Each scene shows the same named points in several views. A view is turned or mirrored, shifted and resized as a whole, has a little noise and may leave points out.
In the rows, zero is written as 128.

Scene 1
View 1
(200): | 161 | 152 | 104 | 110 | 147 |  89 | 156 | 178 | 147 |  85 | 133 | 103 | 115 | 143 | 163 | 114 | 134 | 138 | 138 | 153 |
(83): | 151 | 168 | 113 | 135 | 126 | 105 | 161 | 155 | 138 | 110 | 137 | 102 | 138 | 151 | 157 | 118 | 125 | 122 | 117 | 155 |
(175): | 154 | 158 | 100 | 135 | 115 |  94 | 152 | 129 | 149 | 124 | 146 |  99 | 131 | 157 | 171 | 120 | 175 | 175 | 106 | 179 |
(139): | 154 | 159 |  96 | 127 | 121 |  95 | 146 | 140 | 148 | 116 | 147 | 100 | 127 | 154 | 162 | 125 | 162 | 155 | 113 | 173 |
(70): | 148 | 154 |  82 | 127 | 132 | 103 | 128 | 144 | 158 | 102 | 156 |  95 | 125 | 162 | 129 | 139 | 136 | 104 | 110 | 153 |
(55): | 152 | 188 | 144 | 164 | 104 | 119 | 189 | 145 | 120 | 140 | 123 | 108 | 162 | 148 | 185 |  98 | 121 | 148 | 110 | 164 |
(160): | 161 | 164 | 120 | 133 | 123 |  95 | 174 | 154 | 137 | 118 | 129 | 110 | 134 | 143 | 191 | 102 | 164 | 188 | 122 | 173 |
(106): | 148 | 174 | 116 | 151 | 108 | 111 | 164 | 134 | 133 | 130 | 137 | 102 | 150 | 154 | 168 | 117 | 137 | 141 | 104 | 169 |
(159): | 162 | 164 | 120 | 132 | 122 |  91 | 175 | 156 | 135 | 114 | 129 | 108 | 132 | 140 | 186 | 105 | 158 | 179 | 122 | 171 |
(74): | 146 | 168 | 101 | 143 | 113 | 114 | 143 | 130 | 147 | 124 | 152 |  96 | 144 | 163 | 141 | 133 | 135 | 114 | 101 | 160 |
(34): | 152 | 157 |  99 | 124 | 134 |  98 | 143 | 151 | 151 | 103 | 145 |  99 | 126 | 154 | 143 | 126 | 136 | 121 | 119 | 155 |
(87): | 153 | 172 | 118 | 146 | 116 | 108 | 168 | 145 | 136 | 123 | 136 | 105 | 146 | 153 | 168 | 111 | 135 | 143 | 112 | 163 |
View 2
(106): |  97 | 140 | 151 | 103 | 135 | 109 | 117 | 115 | 145 | 122 |  96 | 128 | 133 | 122 | 158 | 100 | 142 | 103 | 138 | 114 |
(139): |  95 | 141 | 139 | 100 | 127 | 123 | 130 | 118 | 144 | 129 | 119 | 146 | 132 | 111 | 154 | 119 | 147 | 119 | 142 | 141 |
(159): |  92 | 131 | 135 | 103 | 110 | 120 | 103 | 114 | 164 | 128 | 107 | 146 | 141 | 105 | 174 | 102 | 157 | 112 | 150 | 136 |
(34): | 116 | 141 | 154 | 109 | 121 | 125 | 150 | 134 | 141 | 131 | 128 | 143 | 142 | 118 | 147 |  98 | 139 | 126 | 143 | 130 |
(70): | 118 | 147 | 158 | 107 | 135 | 126 | 166 | 139 | 130 | 131 | 130 | 140 | 136 | 121 | 132 | 110 | 133 | 129 | 140 | 131 |
(175): |  86 | 143 | 131 |  94 | 130 | 119 | 118 | 110 | 147 | 128 | 111 | 144 | 125 | 109 | 160 | 128 | 150 | 115 | 142 | 142 |
(87): | 101 | 140 | 150 | 104 | 123 | 110 | 116 | 118 | 151 | 123 | 101 | 134 | 139 | 118 | 160 |  95 | 146 | 105 | 142 | 119 |
(55): |  99 | 135 | 159 | 107 | 124 |  98 |  98 | 111 | 159 | 118 |  79 | 120 | 140 | 121 | 167 |  81 | 147 |  87 | 143 | 100 |
(160): |  87 | 134 | 132 | 100 | 109 | 118 |  97 | 106 | 162 | 130 | 105 | 145 | 136 | 107 | 174 | 107 | 161 | 109 | 152 | 137 |
(200): | 118 | 131 | 148 | 113 |  96 | 133 | 139 | 134 | 159 | 134 | 136 | 152 | 152 | 110 | 161 |  87 | 148 | 126 | 158 | 140 |
View 3
(200): | 132 | 104 | 103 | 150 | 124 | 118 | 129 | 151 |  85 | 172 | 143 | 117 | 114 | 106 |  91 | 155 | 138 | 139 |  79 | 152 |
(70): | 164 | 152 |  77 | 136 | 125 | 128 | 132 | 106 | 108 | 167 | 111 | 134 | 116 | 135 |  97 | 129 | 131 | 144 |  89 | 120 |
(83): | 137 | 151 | 100 | 125 | 142 | 128 | 118 | 140 | 104 | 191 | 150 | 115 |  99 | 121 | 105 | 135 | 147 | 136 |  79 | 137 |
(160): |  92 | 144 |  89 | 137 | 140 | 113 | 164 | 138 |  41 | 178 | 168 |  73 |  93 |  94 | 110 | 139 | 123 | 129 | 100 | 135 |
(87): | 120 | 169 |  93 | 117 | 149 | 124 | 128 | 139 |  89 | 196 | 163 |  99 |  91 | 116 | 115 | 132 | 147 | 133 |  84 | 131 |
(159): |  97 | 140 |  97 | 130 | 145 | 116 | 147 | 151 |  59 | 188 | 173 |  82 |  90 |  96 | 108 | 140 | 134 | 132 |  90 | 142 |
(55): | 104 | 186 | 105 | 101 | 165 | 130 | 114 | 157 |  93 | 214 | 188 |  84 |  74 | 116 | 128 | 125 | 161 | 127 |  73 | 138 |
(175): | 109 | 170 |  74 | 132 | 140 | 118 | 165 | 120 |  54 | 175 | 150 |  84 |  96 | 105 | 114 | 129 | 121 | 131 | 102 | 120 |
(139): | 122 | 157 |  76 | 136 | 135 | 120 | 154 | 116 |  69 | 171 | 141 |  99 | 102 | 114 | 105 | 132 | 126 | 133 |  99 | 124 |
(74): | 149 | 185 |  80 | 118 | 139 | 132 | 129 | 109 | 106 | 185 | 133 | 120 | 100 | 135 | 111 | 122 | 142 | 140 |  89 | 114 |
(34): | 148 | 144 |  88 | 139 | 130 | 125 | 128 | 122 |  99 | 175 | 130 | 122 | 111 | 124 |  99 | 135 | 140 | 140 |  85 | 131 |
(106): | 109 | 181 |  90 | 117 | 155 | 122 | 142 | 135 |  77 | 198 | 167 |  84 |  87 | 116 | 119 | 127 | 144 | 129 |  88 | 125 |
View 4
(87): | 142 | 122 | 116 | 167 | 151 | 162 | 151 | 141 | 129 | 132 | 141 | 116 | 128 | 147 | 129 | 145 | 124 | 153 | 137 |  92 |
(139): | 158 | 132 | 119 | 158 | 142 | 162 | 134 | 153 | 129 | 147 | 150 | 145 | 109 | 128 | 157 | 129 | 122 | 156 | 135 | 106 |
(175): | 152 | 131 | 109 | 164 | 156 | 173 | 136 | 150 | 142 | 147 | 157 | 154 | 108 | 120 | 157 | 139 | 113 | 168 | 129 | 103 |
(160): | 144 | 114 | 110 | 148 | 156 | 205 | 135 | 164 | 144 | 143 | 138 | 143 | 122 | 139 | 124 | 155 | 120 | 185 | 130 | 104 |
(74): | 150 | 138 | 122 | 180 | 140 | 117 | 152 | 129 | 118 | 134 | 152 | 117 | 115 | 135 | 156 | 124 | 128 | 124 | 146 |  94 |
(200): | 172 | 118 | 141 | 123 | 105 | 170 | 126 | 165 | 109 | 151 | 114 | 142 | 128 | 162 | 126 | 127 | 152 | 154 | 144 | 124 |
(159): | 146 | 112 | 116 | 148 | 149 | 202 | 135 | 162 | 137 | 144 | 134 | 138 | 125 | 143 | 119 | 153 | 122 | 183 | 130 | 104 |
(34): | 169 | 137 | 131 | 152 | 120 | 139 | 135 | 150 | 114 | 149 | 144 | 146 | 116 | 141 | 161 | 117 | 138 | 139 | 143 | 115 |
(83): | 154 | 122 | 129 | 161 | 128 | 145 | 147 | 141 | 115 | 135 | 127 | 111 | 133 | 158 | 126 | 137 | 138 | 139 | 143 | 101 |
(55): | 120 | 109 | 107 | 183 | 167 | 176 | 164 | 136 | 138 | 119 | 129 |  91 | 140 | 161 | 102 | 169 | 119 | 160 | 135 |  76 |
View 5
(83): | 161 | 135 | 159 | 101 | 147 | 137 | 129 | 142 | 140 | 115 | 155 | 144 |  99 | 147 |  91 | 163 | 119 | 115 | 107 | 144 |
(74): | 173 | 134 | 142 |  83 | 132 | 107 | 126 | 173 | 152 | 103 | 147 | 150 | 104 | 143 | 112 | 164 | 117 | 120 | 100 | 135 |
(139): | 169 | 146 | 137 | 105 | 153 | 155 | 147 | 152 | 150 | 116 | 173 | 145 | 113 | 139 |  90 | 142 | 106 | 110 | 132 | 139 |
(159): | 160 | 130 | 165 | 139 | 180 | 181 | 150 | 110 | 118 | 132 | 183 | 152 | 113 | 150 |  70 | 149 | 114 | 106 | 115 | 140 |
(175): | 175 | 141 | 133 | 119 | 169 | 163 | 160 | 148 | 136 | 123 | 186 | 154 | 128 | 137 |  95 | 131 |  99 | 102 | 127 | 127 |
(34): | 159 | 149 | 158 |  89 | 123 | 141 | 126 | 147 | 160 | 108 | 143 | 135 |  93 | 139 |  83 | 169 | 119 | 120 | 132 | 153 |
(87): | 156 | 117 | 174 | 110 | 153 | 128 | 122 | 128 | 121 | 120 | 148 | 157 |  97 | 158 |  89 | 173 | 131 | 118 |  86 | 145 |
(70): | 165 | 152 | 143 |  74 | 108 | 118 | 123 | 173 | 175 | 100 | 138 | 125 |  92 | 136 |  94 | 168 | 116 | 117 | 141 | 153 |
(160): | 160 | 131 | 160 | 140 | 187 | 185 | 157 | 111 | 116 | 137 | 192 | 160 | 114 | 147 |  70 | 141 | 112 | 102 | 114 | 138 |
(106): | 167 | 119 | 157 | 110 | 160 | 125 | 133 | 148 | 120 | 119 | 164 | 162 | 112 | 150 | 103 | 155 | 116 | 110 |  82 | 125 |
(200): | 142 | 149 | 178 | 114 | 132 | 180 | 132 | 110 | 151 | 116 | 148 | 125 |  84 | 143 |  50 | 174 | 126 | 121 | 151 | 174 |

In a view up to two points have been moved. Name them for each view, in the order of its rows, or write none.
view 1 => none
view 2 => none
view 3 => (160), (106)
view 4 => (34)
view 5 => (83), (87)
